A landscape with many valleys, sampled at points; each row gives a point and its height.
A ball rolls from a point to the lowest of its 2 nearest points, and stops where none of them is lower. Distance is the straight distance between rows; heights are no part of it.
J_204 h=560: [144 153  79 107 125 178 177 126 125 110 173 105 160 126 104 140 145 171
 156 115 123  98 162 159  57 153 170 107 105 139  97 122 109 121 149 136
  99  61 101 159 124 130 116  81]
J_867 h=531: [154  91 136 131 129 120 146 131 101 141 100 136 183 163  87  76 170 107
 110 156 131 145 127 127  88 137 173  72 174  99 148 123 156 107 116  94
 112 175 128 114 131 135 173 165]
J_435 h=203: [148 152 119 133 149 170 155 116 134  99 149 117 146 102 110 134 181 153
 133 102 130 122 118 136 112 135 117 106 148  92 122 118 139 114 185 123
 158 148 130  73 180 102 139 135]
J_554 h=218: [189 122 107 152 156 159 166 182  98 136 105 157  97 143 132 145 136 145
 182 187 127 107 140 111  91  63 169 115 153 162 120 116 160 161 122 155
 168 112 164 136 156  88 129 148]
J_527 h=342: [147 155 141 130 138  87 114 164 113 125 111 127 122 148 144 189 112 110
 115  97 111 131 149 178 160 141 128 145 110 167 119 146 105  94  89 177
  94 135 116 161 102 165 133  97]
J_345 h=323: [138 140 130 128 153  86 124 137 153 122 134 110 122 136 150 131 102 102
  86  92 101 162 165 173 171 136 128 141 129  71 135 138 129 141  79 134
  89 145 116 161 110 142 159 110]
J_406 h=361: [ 86 137 126  75 134 113  92 114 154 139 150 105 170 136 111  64 146 134
 128 160 168 110 106  98  84 149 135  51 133 120  75 123 157 129 187  65
 164 100  99 147 145 144 105 154]
J_886 h=523: [113 174 109 116 133 138 135 129 125 112 163  85 143  51 127 171 149 133
 142 113 150 115 125 136 126 123 112  95  75 118 127 122 109 111 136 161
 102  97 171 167  90  97 101  88]
J_276 h=422: [105 120 133 107 112 106 107 122 173 127 166 120  97  72 165 150 111 137
 137 101 163 167 108  98 180 103  92 161 127 147 119 161 139 167 140 117
 139 128 172  94  94  81  74 174]
J_574 h=520: [154  88 134 150 157 120 164 113  84 132 121 147 160 157 118 107 135  84
  85 173 112 132 147 120 127 108 144  62 172 101 180  94 197 163  84 150
 148 160 154 120 128 122 157 164]
J_997 h=217: [109  80 110 114 148 154 158  88  92 130 142  94 144 156 123  79  61  82
  76 149 122 101 143 107  79 141 143  35  76 100 139  84 138 145  94 130
 128  71 126 122 105 129 144 144]
J_130 h=296: [124 133 158 151 118 135 146 105 121 134  80 104 163 131 109 128  81 131
 141 103 121 115 146 159 117 130 114 114 127 112 140 112 151 113 119 182
 118 161 115  70 133 134 130 166]
J_565 h=312: [ 95 167  97 108  89 176 103 139 135 134 188 144  92 136 108 132  94 108
 131 141 126  98  56 151 105  88 117 166 112 160 129 141  60  96 121 153
 116  92 124 102  65 154  87  89]
J_109 h=509: [148 152 122 119 117  72  87 130  55 118 137 109 136 159  83 118 157  98
  76 133 131 123 134 121 125 140 101  95 148 161 153 151  81 103  88 161
  73 168 197 115  80 134  98 106]
J_780 h=598: [106 100 111 110  94 102  91 126 117 157 147 159 118 154 141  63 125 120
 190 181 170 119 136 102 143 130 130  96 147 115 102 123 152 170 101 134
 161  84 171 173 113 153  76 147]
J_764 h=511: [121 125  94 111 152 183 159 143 129 124 172 103 130  74 139 156 183 144
 118 103 157 113 138  90 152 151 112  84  45  93 128 121 138 105 177  85
 112 100 150 165 118 106 146 128]
J_873 h=497: [148 128 104 100 174 131 134 142 128  97 193  98 145 112 136 151 180 121
  59 100 120 129 127 130 147 154 109  61  94 123 109 134 125 121 175  79
 102 152 133 152 110 108 134 162]
J_275 h=293: [125 159 149 113 109 164 122 133 179 102 102 161 182 129 111 158 194 148
 161 146  99 108 117 115 124 141 107 182 171 185 119 108 130 154 188  87
 183 181  79 102 147 154 102 160]
J_657 h=481: [164 116 124  98 177 119 119 157 145 136 175  78 130 110 140 174 184 127
  96  67 123 164 158 133 178 157 118 147 117 115 122 132 153  94 142 116
 109 150 158 150 125 125 131 182]
J_6 h=309: [143 170 113 158  94 132 112 164  91 137 133 172 130 109 111 120 189 109
 129 193 123  94  97 118  93  88 129 148 135 167 146 133  61 142 102 123
 114 118 159 166 122 129 121  25]
J_776 h=337: [139 101 127 107 113 129 123 129  97 128 170 114 125 156 109  82 124 144
  39 108  80 122 113  99 144 148 117 125 121 159  93 170  80 161 152  61
 112 148 130 124 135 151  99  85]
J_770 h=324: [111 145 164 130  81 133 116  94 128  93 127 156 106 175 105 136 108 163
 154 134  87 143 118 164 158 140  72 150 177 146 165 125 111 164 126 154
 139 177 124  60 151 166 121 100]
J_573 h=307: [115 142 142 131 115 132 146 125 158 114  97 152 168 131 125 187  94 110
 129 145 119 105 168 150 142  98  77 137 106 157 177  84 157 142  95 150
 101 171  88 176  56 149 140 134]
J_309 h=545: [131 114 144 180 121 184 174 132 137 159  93 124 152  63  96 156 114 174
 104  99 113 114 145 126  67 107 154 201 107 169 176 115 143 115 129 134
 120 139 149 158 144  83 128 107]
J_438 h=246: [106 103 108 142 149 145 160 107 105  95 135 135 117 140 134  88 139  98
 110 166 139  96 171  96 127 146 125   8  59  68 138 114 136 141  80 112
 133 108 121 165 104 135 191 135]
J_140 h=300: [157 142 130 117 134  81 156 116 136  99 125 123 112 169 128 132 146 136
 121 111 112 143 199 161 195 162 111  89 103 114 145 123 167 134  85 148
  91 180  82 167  93 162 190 126]
J_678 h=626: [169 157 121 157 114 120 140 149  93 105  62 101 146 157  99 107 126 118
 105  85  76 120 153 133 103 155 114 156 119 109  69 162  68 106  93 119
  95 150 106  75 136 173 141  99]
J_166 h=437: [128 115 112 143 146  99  86 103 111 119 171  65  66  88 137 107 142 132
 109  82 136 137 108  99 163 116 119  98 115  68 132 149  92 128 125 134
 121 100 179 102 129  61 134 112]
J_78 h=482: [132 145 162 134 139  88  83 112 117  91 173 123  91 163 105 171 144  95
  69 147 111 120 115 152 117  84 103 130 177 140 203 117  97  84  91 171
 127 135 130  89  89 122 155  85]
J_660 h=549: [110 169 115 110 106 155 114  90 147 103 173  70 165 108  80 133 163 157
 138 101 129 104 141 142  77 155 131 135 101 128 128  90  85  83 183 140
 107  89  80 102  96 114 153  80]
J_79 h=405: [ 98  57 129 149 155 122 115 156 119 209  56 123 128 150 133  98  56  69
 102 118 136 141 142  89 110 132 194 150 108 130 143 125 141  85 101 136
 105  93 129 145 129 124 151 173]
J_43 h=119: [ 36 120 118 124  95 170 120  98 178 146 131  92 144  81 129 117  79 133
 158 109 196 141 100 127  98 148  99 120  99  77 140 104 161 136 146 119
 138 107 146 104 128 134  97 164]
J_273 h=578: [161 119 161 100 200 101 111 117 111 133 159 121 113 133 171 126 136 139
  94 104 111 206  83 133 193 168 153  63 128 117  58 173 146 111 159 113
 136 122 115 130 192 121 136 176]
J_733 h=253: [130  65 164 124 140 107  79  98 103 136 175  93  79 197  91 103 104 138
 115 128 114 122 123 107 133 120 144 108 174 148 141 121 131 118 154 134
 148 112 121  48 120 112 136 178]
J_758 h=281: [104 118 147 161 158 161 153 124 107 126 131 168 145  73 162 137 156 134
  97 145 133 134 128 118 140 140 129  87 122  86 142 126 124 141 106  93
 154 120 145 153 180 115 151  76]
J_838 h=542: [ 95  87 142 152 110 109 101 124 122 122  97 150 136 154 116  95 150  85
  80 175 130 109 101  91 139 121 114  88 118 119 153 128 130 113 135  77
 127 176 101 133 114 148 161 133]
J_15 h=149: [189 143 122 116 201 172 163 131 145 125 102 117 136  93 157 138 132 149
 109 112 114 132 128  93  59 119 171 123 179  87 100 119 150 120 177 127
 170  90 100 105 202  82 135 153]
J_49 h=406: [133 114 149 128 170 102 139 118  99 126 108 112 101 151 118 119 142 148
 151 113 152 153 160 118 174 167 160  46  60 112 123 130 155  91 119 173
  97  87 135 166 130  94 163 139]
J_696 h=254: [167 155 114 111 120 180 153 135 176  99 135 166 147 133 136 138 149 151
 165 141 124 113  98 153  95  94 135 178 184 126 124 105 151 147 184 122
 172 150  82 108 144 141 128 136]
J_197 h=515: [159 164 152 116 162  87 150 106 172 108  91 114 111 102 176 176  47 130
  64  95 104 140 125 154 121  61 122 169 128 110 149 126 127 147 126 142
 121 111  33 148  92 107 153 111]
J_301 h=280: [111 176 157 124 116  77 118 100 154 102 107 138 171  96 138 190 118 112
 146 159 141 110 128 149 112  58  72 145 158 168 162 104 146 172 122 158
 142 155  87 162  56 109  99 108]
J_136 h=463: [138 146  99  85 137 104 106 156 172 132 161 103 167  83 138 168 185  98
 126 110 151 134 136 111 134 127 108 165 153 137 142 109 127 119 157 102
 101 138 131 168  54 123 100 145]
J_286 h=401: [110 114 132 104  90 159 112 137 132 122 158 115 134 127 122 141 112 133
 124 135 129 131  90 112 136 114  77 148 164 175 101 135 130 151 145 133
 125 153 179  64 103 144  30 189]
J_909 h=495: [188 149 137 126 125  47  93  85 111  84 167 101  81 163 101 134 178 121
  82 130 128 131 150 123 162 118  82 126 164 121 180 123 116 135  83 161
 117 163 177 101  76 126 138 113]
J_183 h=475: [107 148 125 137 101  91 122 117  87 146  44 127 101 141 107 104  92 117
 165 131 152 135  58 151 142  98 188 126 140 126 138 174 153 111 146 194
 145 125  95  93 133 125 123 134]
J_226 h=152: [113  73 140 121 186 162 157 134 124 125 166 133  96 117 176 161  92 117
  45 136 108 146 105 105 114 108 161  86 129 130 117 133 126 136 166 119
 143  60 119 134 149  90 106 153]
J_253 h=534: [159 136  78 145  74 105 138 124 112 130  95 105 180 129 125  66 113  99
 116 114 132 122 155 133 120 168  98 124 101 101 116 120 108 180  63  79
  67 183 171 132  84 191 139 119]
J_996 h=591: [106 114 146 130 110  92 106  87 150 139 200 161  84 120 127 130 108 196
 126 132 133 166 148 141 159 124 142 169 128 188 157 119 109 178 139 116
 100 115 125 175 131  84 152  62]
J_425 h=192: [100  67 142 148 140 154 101 138 115 161 145 137  91 130 139  84  90 109
  90 137 121 131 101  77 124 110 151 106 124 114 104 160 116 138 148  91
 158  89 126 127 154 115  90 149]
J_279 h=220: [155 109 122 171  82 156 131 126 152 115 134 157  57 154 113  90 146 182
 213 114 137 104 121 126 167 141 116 157 132 107 142 121 129 169 129 130
 140 139 141 107 146 131 149 132]
J_681 h=174: [144 142 120 170 130 120 132 138  83 123 105 151  86  86 158 135 108 113
 123 158 119 116  88 115 132  48 123 132 148 126 131 143 110 190 103 150
 168 117 186 120 149  79 100  81]
J_269 h=510: [150  96 122 108 151 127 171 147  73 133 188 120 138 163 119 127 140 118
 100 165 125 155 133 166 156 142 172  72 173 155 136 128 167 138  93 173
 134 153 189 131 138 140 106 156]
J_756 h=433: [ 85 118 150 129 143 123 112 113 134 189  82 127 145 105 159  89  64 140
 120 115 148 192 109 145  92 148 196 152 168 108  88 166 124 121 163 125
 148 105 111 103 226 120 102 137]
J_692 h=610: [110 140 138 127  99 133 120 129 113 143  62 183 149 160 125  99 161 169
 184 139 124 111 134 100 132 176 139 141 109 166  62 165 101 132 140  97
 148 128  90 141 191 160 108 120]
J_99 h=442: [ 93 125 140 101 131  96 117 128 182 123 146 132 133  75 137 170 154 121
 117 126 164 145 126  58 181 111  71 155  98 185 140 144 150 137 161  72
 121 153 133 163  54 105  88 155]
J_659 h=232: [149 170  69 158 115 194 155 187 138 143 115 134 106  80 143 152 148 146
 180 124 150 100  80 140  97  74 148 207 109 132 117 154  90 113 127 143
 122 108 175 133 150 126  87  95]
J_497 h=522: [135 125 109 123 103 105 101 104  71 127 151  92 156 146 117  79 106 102
  88 118 123  99 153 101 122 157  98  77 103 152 100 126  81 174  88 134
  81 122 171 140  74 150  90 119]
J_304 h=386: [130 144 142  87 135  84  99  81 140  94 153  98 154 113 135  88 138 129
 120 149 126 112 133  96  94 110 113  78 163 139 110 101 108 171 198  91
 160 118 103 121 120 100 124 136]
J_664 h=265: [120 157 121 138 137 146 100 153 164  94 135  97  96 123 159 139 100  94
 112 100  79 109  83  97 142 105  55 179 117  92  90 141  65 117 136  90
 150 119 123  43 118 149 119 135]
J_67 h=540: [171 147 140 142 187 133 134 168 155  82 118 140 103  80 186 185 136 105
 101 114  85 104 153  94 150  94  92 151 111 102  99 140 105 138 134 102
 147 115 102 148 146 104 132 111]
J_854 h=225: [115  56 156 156 121 105  65 122  73 165 142 124  96 182  79  73 128 106
  76 158 112 105 110  69 111 123 153 126 146 155 123 156  91 101 137 120
 157 112 144  90 144 130 103 120]
J_17 h=404: [112 177  89 142 126 175 175 163 126 127 116 150 137 121 130 154 168 104
 179 144 156 118  74 202 122 118 149 122 105  47 147 146 135  65 123 171
 127 137  87 113 123 157 132  98]
J_864 h=565: [142 119 141 106 176 105  81 130 139 119 173 101  93 157 128 118 172 128
 131 105 115 149  83  96 133 147 138  93 128 107  75 149 106  77 203 109
 149  89  89  93 146 104 136 160]
J_784 h=191: [176 155  63 153 137 158 170 160 145 144 104 123  88  81 143 142 119 131
 163 122 141 100  93 128  68  78 196 180  91 103 128 136 101  93 123 154
 111  59 123 169 126  90 143  85]
J_332 h=63: [ 91 111 116 137 103 201 125 112 166 149 122 101 165 109 123  98 126 166
 174 125 176  97 140 107  82 163 121 153 110 119 100  96 149 133 180 107
 164  99 138 106 167 149  92 176]
J_487 h=462: [ 95 151 159 151  78  83  92 119  96 154  88 138 124 139  84 120 145 175
 197 150 169 155 114 182 125 123 156 153 168 173 144 140 141 110 133 203
 156 129 112 102 162 103 111  92]
J_935 h=407: [ 96 149  93  92 152 124 130 144 154 166  88  80 138 130 151 126  73  75
 143  84 171 153 107 173 130 159 137 121 107  56  95 131 154  72 133 155
 134 113 148  92 150 148 129 197]
J_564 h=418: [ 81  72 145 101 136 147 148 124 146 212  92 112 160 109 133 117  57 122
  97 114 140 168 142 110  93 168 197 153 117 138 120 134 164 105 162 122
 120 109 133 145 188 114 112 175]
J_442 h=92: [148 119 148 111 197 138 149 135 167 120 122 110 138  89 170 160  85  89
  84 127 120 157 128 128  97  86 154 134 182  97 153 109 161 111 159 140
 163  98  96 109 153  81 130 186]
J_917 h=375: [104  91 171 139 174 102 100 164 148 150  68 171 112 129 167 178 101  92
 140 154 146 131 181  89 173 135 129 151  82 180 117 130 151  98 107 120
 115 102 100 208 113 118 144 181]
J_463 h=528: [168 175 121 121 159 112 134 148 188  88 140 144 115  88 180 183  79  95
  99 101  90 116 142 132 122  87  96 197 132 112 103 108  92 138 117  98
 116 110  50 162 103 134 163  85]
J_155 h=453: [ 92 106 154 163 116 156 142 129 148 150 140 117 111 103 121 162 130 137
 126 105 139 150 110 166 149  90 117 166 130  97 235 131 178 113 101 154
 137 162 151 116 122 116 123 133]
J_483 h=327: [165 152 172  98 132 115 131 142 126 115 109 161 186 159  93 147 184 149
 122 150  70 145 128 151 119 172 106 158 186 185 114 135 109  97 155 111
 154 202  98  84 167 181 120 129]
J_437 h=321: [135 137 144 118 100 109 178 107 137 133  71 173 154 165 130 134  96 147
 145 114 113 156 191 195 156 157 154 123 137 106 145 131 164 146  84 150
 116 183  48 161 126 169 175 108]
J_896 h=343: [ 79 120 153 105 100 120 145 103 127 120 124 169 131 176 134 149  74 151
  95 127  91 161 126 180 177 145 139 109 122 149 137 154 145 125 129 129
 107 172  64 154 137 160 138  96]
J_978 h=306: [172 127  85 124 150 117 101 132 125 117 140  80 118 128 135  94 130 116
  71  91  87  99 112  82 120 118 115 148 134 106  76 147  81 164 164  58
 134 147 139  75 141 112 123 140]
J_515 h=273: [156 143 125 107 165  90 164 112 132  98  89 131 129 133 157 115 140 112
 130 137 149 131 192 124 170 155 125  19  74  71 117 115 187 153 100 125
 116 141 112 198 122 114 195 163]
J_270 h=503: [103 148 154 112 137 116 144 122 156 128 116 145  87 114 175 192  49 145
  77 109 119 168  83 173 148  69 144 136 118 152 164 155 122 149 105 167
 112 118  93 160 104  91 119  78]
J_870 h=381: [119 133  95 100 167 113 122 155 136 123 136 101 110 144 169 161  73  51
 108 112 137 134 105 130 158 106 119  98 114  91  94 139 139 107 119 143
 115 111 122 110  67 143 117 188]
J_822 h=349: [ 95 141 116 135  85 142 140 104 140  99 135 189 122 146 141 113 125 133
 162 149 137 153  89 198 170 133  97 126 158  67 144 127 141 148 125 139
 154 160 119  90 170 180 126  91]
J_949 h=496: [181 110 103  83 156 121 161 134 110 150 168  99 144 142 129 116 137 134
 154  93 134 166 118 155 171 171 156 124 136 133 100 137 185 109 129 148
 119 161 172 113 134 151 106 220]
J_62 h=173: [ 30 118 147 137 126 208 144 141 180 125 146 132 152  84 157 163  85 112
 118 108 139 153 120 153 118 147  80 131 103  69 145 119 155  94 131 112
 147 145 133  91 173 163 149 157]
J_970 h=274: [138 181  97 134  80 162 103 185 138 149 176 159  81 129 140 138 126 141
 150 157 130 119  83 130 112  78 121 202 121 191 139 133  57 126 111 118
 111 112 168 151 108 116 105  64]
J_713 h=301: [125 137 152 121 116 148 137  95 135  47 186 152  91 167 139 155  81 153
 111 124  61 112 141 155 164 118  71 136 148 143 144  86  93 183  95 144
 143 150 116  88 122 141 148  85]
J_570 h=489: [112 184 135 127 125  82 128  92 131 135  87 134 113 117 149 145 103 131
 146 133 140 139  81 167 133  91 153 100 120 130 149 143 122 118 136 192
 132 111  69 143 110  99 118  64]
J_390 h=114: [143 117 106 153  89 184 133  85 123 131 110 117 130 135  98  60 144 167
 190 145 145  82 113  95  73 121 137 113 150 115 111  96 163 172 166 122
 193 106 131  76 172 125 115 173]
J_24 h=441: [ 93 134 153 164 108 159 146 120 142 129 114 150  98 127 103 151 124 156
 206 151 154 103 118 165 131  81 120 132 116 121 209 104 171 117  97 188
 150 133 130 137 129 103 152 115]
J_432 h=248: [200 140  81 127 139 104 180 138 101 152  81 124 127 139 135 106 101 112
 164 139 133 126 141 136  84  97 188 115 158 128 115 114 154 154 103 176
 134  98 161 146 134 101 117 114]
J_840 h=354: [ 88  90 119 100 147 122 112 140 151 153 112 140 118 124 177 122  86  76
 148 139 162 149 133 107 180 153 138 116  87 109  90 136 172 122 121 110
 128 118 113 169  96 138 145 211]
J_783 h=247: [124  98 119 144 138 146 147  72 106 101 134 126 129 113 167  97  40 111
  85 126 100 106 148 106 119 104 114  80 100 106 131  86 118 208 101 108
 128 103 137 125 142 120 154 126]
J_615 h=583: [145  99 171 132 133  85 114 106 150 122 159 112  76 143 129 155  97 199
 144  71 116 140 175 126 147 135 131 200 143 215 115 137 135 156 155 130
 119 139 133 128 151  80 132 138]
J_671 h=332: [105 126 102  89 149 129 146 126 123 165  87 129 204 112 140  99 144 104
 179 167 173 121 156 103  83 173 156  70 116 114  87 104 177 119 150 101
 139 104 137 160 152 142 118 179]
J_805 h=421: [103 147 136 133 129  71 104  57 107  99 139 111  86 114 124  97 128 129
 146 116 153 116 140 111 160 129 120  24  89  94 122 135 128 138 148 140
 132  96 117 127 119  69 159 110]
J_772 h=252: [117 116 146 164 124 144 144 147 113 124 141 173 149  82 158 142 160 115
  99 150 113 151 124 123 170 136  87 147 139 122 151 124 145 171  80 104
 148 185 173 171 152 166 115 112]
J_624 h=251: [132 116 102 158  60 111 106 121 149 147 110 109 127 137  96  68 162 165
 204 102 148 132 144 124 150 197 108 158  99 106 119 112 129 135 119 102
  88 133 161 121 121 158 154 135]
J_417 h=380: [154 172 157 114 135  61  86  84 136  88 158  89 145 125 108 138 142 125
 118 121 106 115 171 111 108 127  66 152 199 152 107  87  79 180 154 133
 152 127 132  75 110 121 116 113]
J_164 h=368: [107 103 142 104 133 134 113 144 166 143 108 145 141 154 135 141  94 129
 110  86 116 152 132 130 148 171 154 150 111 138 119 142 126  87 174  78
 101 137  51 165 139 147 148 131]
J_779 h=579: [111 161  60 114  76 115 112 120 119 163 106  95 176 133  86  85 161  93
 162 168 171 108 107 136  53 109 182 146 154 143 139 107  89 108 163 150
 121  90 113 139  76 126  99 109]
J_64 h=553: [155 119 160 122 185 147 120 156 172  97 157 131  88 120 137 154 173 130
 116 113  95 117 110  75 155 117 105 149 113 152  88 153 111  96 193  77
 163 106  92 114 155  98 128 152]
J_704 h=356: [159 172 171  98 147  59  93 113 102 108 127 121 151 167  95 144 154 109
 104 145  83 136 138 145 123 132  93 137 231 151 132 130 122 120 125 150
 148 159 130  50 145 137 103 131]
J_763 h=275: [103 143 143 158 104 157 136  61 125  39 167 150 122 114 139 116  95 136
 125 140 100  87 139 141 136 130  63  72 114  88 153  82 109 185  95 135
 139 116 101  97 142 135 152  79]
J_656 h=426: [119 148 138 124 151 158 146 163 170 149 113 118 101 130 130 178 158 152
 203 111 165 140 124 188 133 116 150 159 120  75 171 141 168  53 133 192
 148  92 109 125 154 117 140 123]
J_175 h=346: [105 168 140 102 105 135  67 153 112 112 174 178 102 189 128 172  85  88
 105 159 101  98 116 151 109  93 103 150 137 195 136 101  56  95  96 155
 120  98 132 124  63 166 111  92]
J_943 h=576: [144 115 147 124 117 115 157 124 117 156 130 124  99 144 131 144  87 210
 143  96 113 157 175 164 116 170 188 139 126 184 104 143 131 132 135 157
  93 105 129 158 182 102 135 101]
J_608 h=318: [154 112 144 135 131 134 128 154 121 127  90 125 140 147 128 166  99 113
 119 119 101 102 159 114 129 113 115 170 134 175 132 119 141 116 116 141
 112 167 134 125  92 133 131 176]
J_404 h=569: [141 107 104 106 109 158 165 142  94 144 145 140 118 160 106 116 136 200
 150 129 129 106 169 121 117 174 167  99  76 173  87 148 112 125 124 119
  84  89 119 185 119 136 137  92]
J_725 h=588: [144 135  70  89  79 106 104 136 109 151 126 126 142 182  97  63 165 125
 171 164 160  91  96 106 100 123 170 106 143 147 104 135 121 132 153 122
 128 103 123 163  85 176  80 137]
J_584 h=305: [170 111  94 121 137 131 127 150 109 138 102 134 169 123 146  79 169 113
 183 140 143 111 167  90 151 183 112  84  98 108  67 113 158 145 112  84
 122 132 179 159 145 166 132 206]
J_477 h=221: [ 63 123 138 135 132 193 109 140 164  92 175 129 136  99 168 163  95 100
  98 109 104 107 121 106 132 130  44 129  86  95 103 128 100 114 136  89
 133 113 125 102 121 159 103 141]
J_730 h=308: [128  85 148 148 150 143 162 112  98 155 123 181 117 123 132 108 168 159
 129 146 145 175 111 120 181 166 152  88 129 107 157 143 193 137 126 105
 150 146 153 141 197 104 170 140]
J_686 h=336: [159 132 106 160 137 114 107 176 126 105 144 174 109 142 117 116 213  94
 123 171  96 114 126  99 133 112 133 148 147 114 138 144  69 111  99  92
 124 125 127 146 121 126 163  60]
J_181 h=279: [143 110 143 145 104 133 128 150 129 134  97 117 164  96 123 119 189 145
 196 113 161 134 143 125 173 198  78 126  79 118 109 115 168 100 112 111
 108 170 177 133 132 169 127 187]
J_288 h=276: [105  77 170 152 119 137 107  83 109 137 131 100 113 156 100  87  83 146
 123 103 118 143 140 137 141 152 126 123 151 105 157 131 149 131 127 138
 135 144 156  44 181 122 154 167]
J_813 h=389: [142 117  99  92 131 144 164 132 183 126 145 103 113 165 124 133  86 174
 104  72  95 152 163 166 119 166 181 165 107  97 104 118 124 112 175 103
  79 113  49 148 115 148 177 119]
J_211 h=188: [168 127 126 156 110 128 127 124  94 102 151 146  49 144 115 102 167 189
 207 158 131  89 144  97 125  91 137 104 140 156 126 125 141 190 118 158
 166  99 175 113 145  79 165 125]
J_491 h=379: [112 162  68 126 116 176 165 146 159 136 111 166 129 124 158 123 114  88
 196 155 174 131  98 194 113 130 110 155 143  38 143 105 159  97 120 136
 156 140 106 116 155 195 135 137]
J_411 h=600: [144 152 153 110 163  90 110 169 118 121 101 172 163 126 154 133 170 115
 133 147  88 141 137 116 130 143 138 150 150 151  62 171  88 122 149  93
 152 117  98 160 172 146 116  95]
J_729 h=537: [ 81 186 126 124  95 111  81  83 165 116 161  65 140  62  92 144 151 141
 140  86 165 126 110 112 115 116 102 167 123 141 146 117  81 102 161 148
 105 105 136 109  70  90 103  89]
J_960 h=249: [154 170 158 114 100  82 118 115 127 119  91 104 141 101 128 185  88 151
 109 130 117 113 102 155 106  43  93 178 189 181 166 134 140 182 110 172
 136 166 129  88  95 101  84 118]
J_126 h=538: [153 106 114 158 133 201 230 132 120 154  82 124 135 124  91 133 126 182
 146  96 125 128 172 141  80 143 186 161  66 121 187 119 157 101  87 156
  90 118 140 169 144 102 179  82]
J_765 h=521: [142 113 162 138 115  96 135 157  51 132 125 121 161 147  70 127 189 147
 126 150 142 135 180 162  94 149 131  95 146 180 154 116 111 104  81 169
  98 135 187 142 111 120 132 103]
J_170 h=360: [169 116 121 183 154 142 130 180  97  98 153 147 107 136 119 129 174  98
 122 167 100  98 181 102 127 117 105 103 133 116 142 106  94 137  30 139
 111 124 185 146  92 147 167  99]
J_415 h=567: [120 150  54 126  98 133 110 146 138 159 163 107 156  86 116  78 158  99
 123 126 156 118  91 125  58 110 175 180 142  85 119 127  63 103 148  94
 113  86 130 139 119 138 123  83]
J_649 h=618: [134 123 126 155 109 113 125 156 104 151  30 144 173 150 123  73 155 109
 128 137 106 125 146 116 122 186 134 141 100 107  66 162 103 105 106  60
 125 170 107 125 192 179 151 113]
J_86 h=216: [116 141 108 147 108 119 108 143 129 151 120 158 126  76 166 148 132  99
 109 129 141 150  82 120 167  82 113 181 153 120 149 154 118 180  78 110
 131 157 173 168 123 120  90  85]
J_662 h=153: [187  98 110 122 119 142 148  97  93 140 113 138  96 158 101  61 143 178
 189 138 138  81 153  86 121 136 157  89 133 153  75 131 159 172 155 124
 160 114 138 133 149 119 111 170]
J_537 h=547: [103 125 121 140  60 113  98  94 125 122 106 152 150 168 102  90 115 109
 106 134 122 115 108 117 144 149  95 134  95 153 134 128  99 137 104  92
  85 190 109 132  61 181 138  93]
J_76 h=333: [103  73 112 132 118 171 143 135 148 153 119 157 103 128 148  96 106 120
 127 129 158 140 120  99 180 146 139 124  90  99 157 126 190 151 120  92
 124 158 165 163 133 140 153 190]
J_311 h=449: [115 116 146 132 104  95 115 133 129 183  75 141 168 133 116 113 141 153
 176 128 155 178 139 170 120 160 189 201 175 145 116 145 156 102 133 149
 159 147 110 103 202 126 125 139]
J_145 h=530: [153 100 118 141 119 136 202 147 113 146 138 105 176 130  78 131 188 142
 136 136 143 132 178 159  73 135 178 135 138 111 197  98 142 106  84 150
  94 138 145 158 111 124 160  73]
J_363 h=212: [131 169 121 130 109 137 154  88 119 129 119 113 129  70 134 148  92 165
 154 117 135 116 114 142 112  83 117 149 152 162 120 128 136 191 157 165
 152 116 152 101 144  74  80 101]
J_200 h=467: [ 89 128 173 143 127 118 117 120 131 132 137 116 121 147 102 186 144 116
  65 112 127 150  99 173 143 114  89 142 134 137 203 150 140  61 106 155
 116 184 124 105  81 144 118 126]
J_368 h=376: [116 133 141 111 114 136  70 143 129 100 161 136 112 179 113 158 103 101
 101 142  92  91 112 108 117 132  64 186 163 198 119 115  75 121 119 114
 139 141 152  68  75 196  73 155]
J_825 h=552: [ 65  84 154 122 147 123 103 126 106 131 141 124 143 117 117 151 158  89
  58 154 156 150  69  83 156 129 118  80  97 150 160 145 150  90 154  91
 121 169 139 132 110 106 107 161]
J_186 h=590: [163 147 170  96 164  77 117 139 104 131 146 143 140 136 159 151 164 136
 147 139 118 183 148 151 162 162 135 103 172 157  71 156 137 132 120 141
 137 122 149 157 181 127 115 138]
J_260 h=390: [108  65 159 158 161 118 123 180 104 164  93 145 102 155 126 133 122 119
 119 150 146 125 142  99 145 146 172 109  71 181 139 137 142  82 107 148
  89  87 143 181 127 114 138 161]
J_705 h=554: [115 112 101 177  98 169 118 126 162 143 132 147 142  98 110 112 138 137
 133 131 122 114 122 107  76 106 160 218 132 130 160 112 106 124 135 104
 121 118 102 137 127 119 153  84]

For each start below, name the point where the ball stops.
J_136: J_970
J_270: J_681
J_24: J_997
J_608: J_442
J_417: J_442
J_411: J_681
J_260: J_681
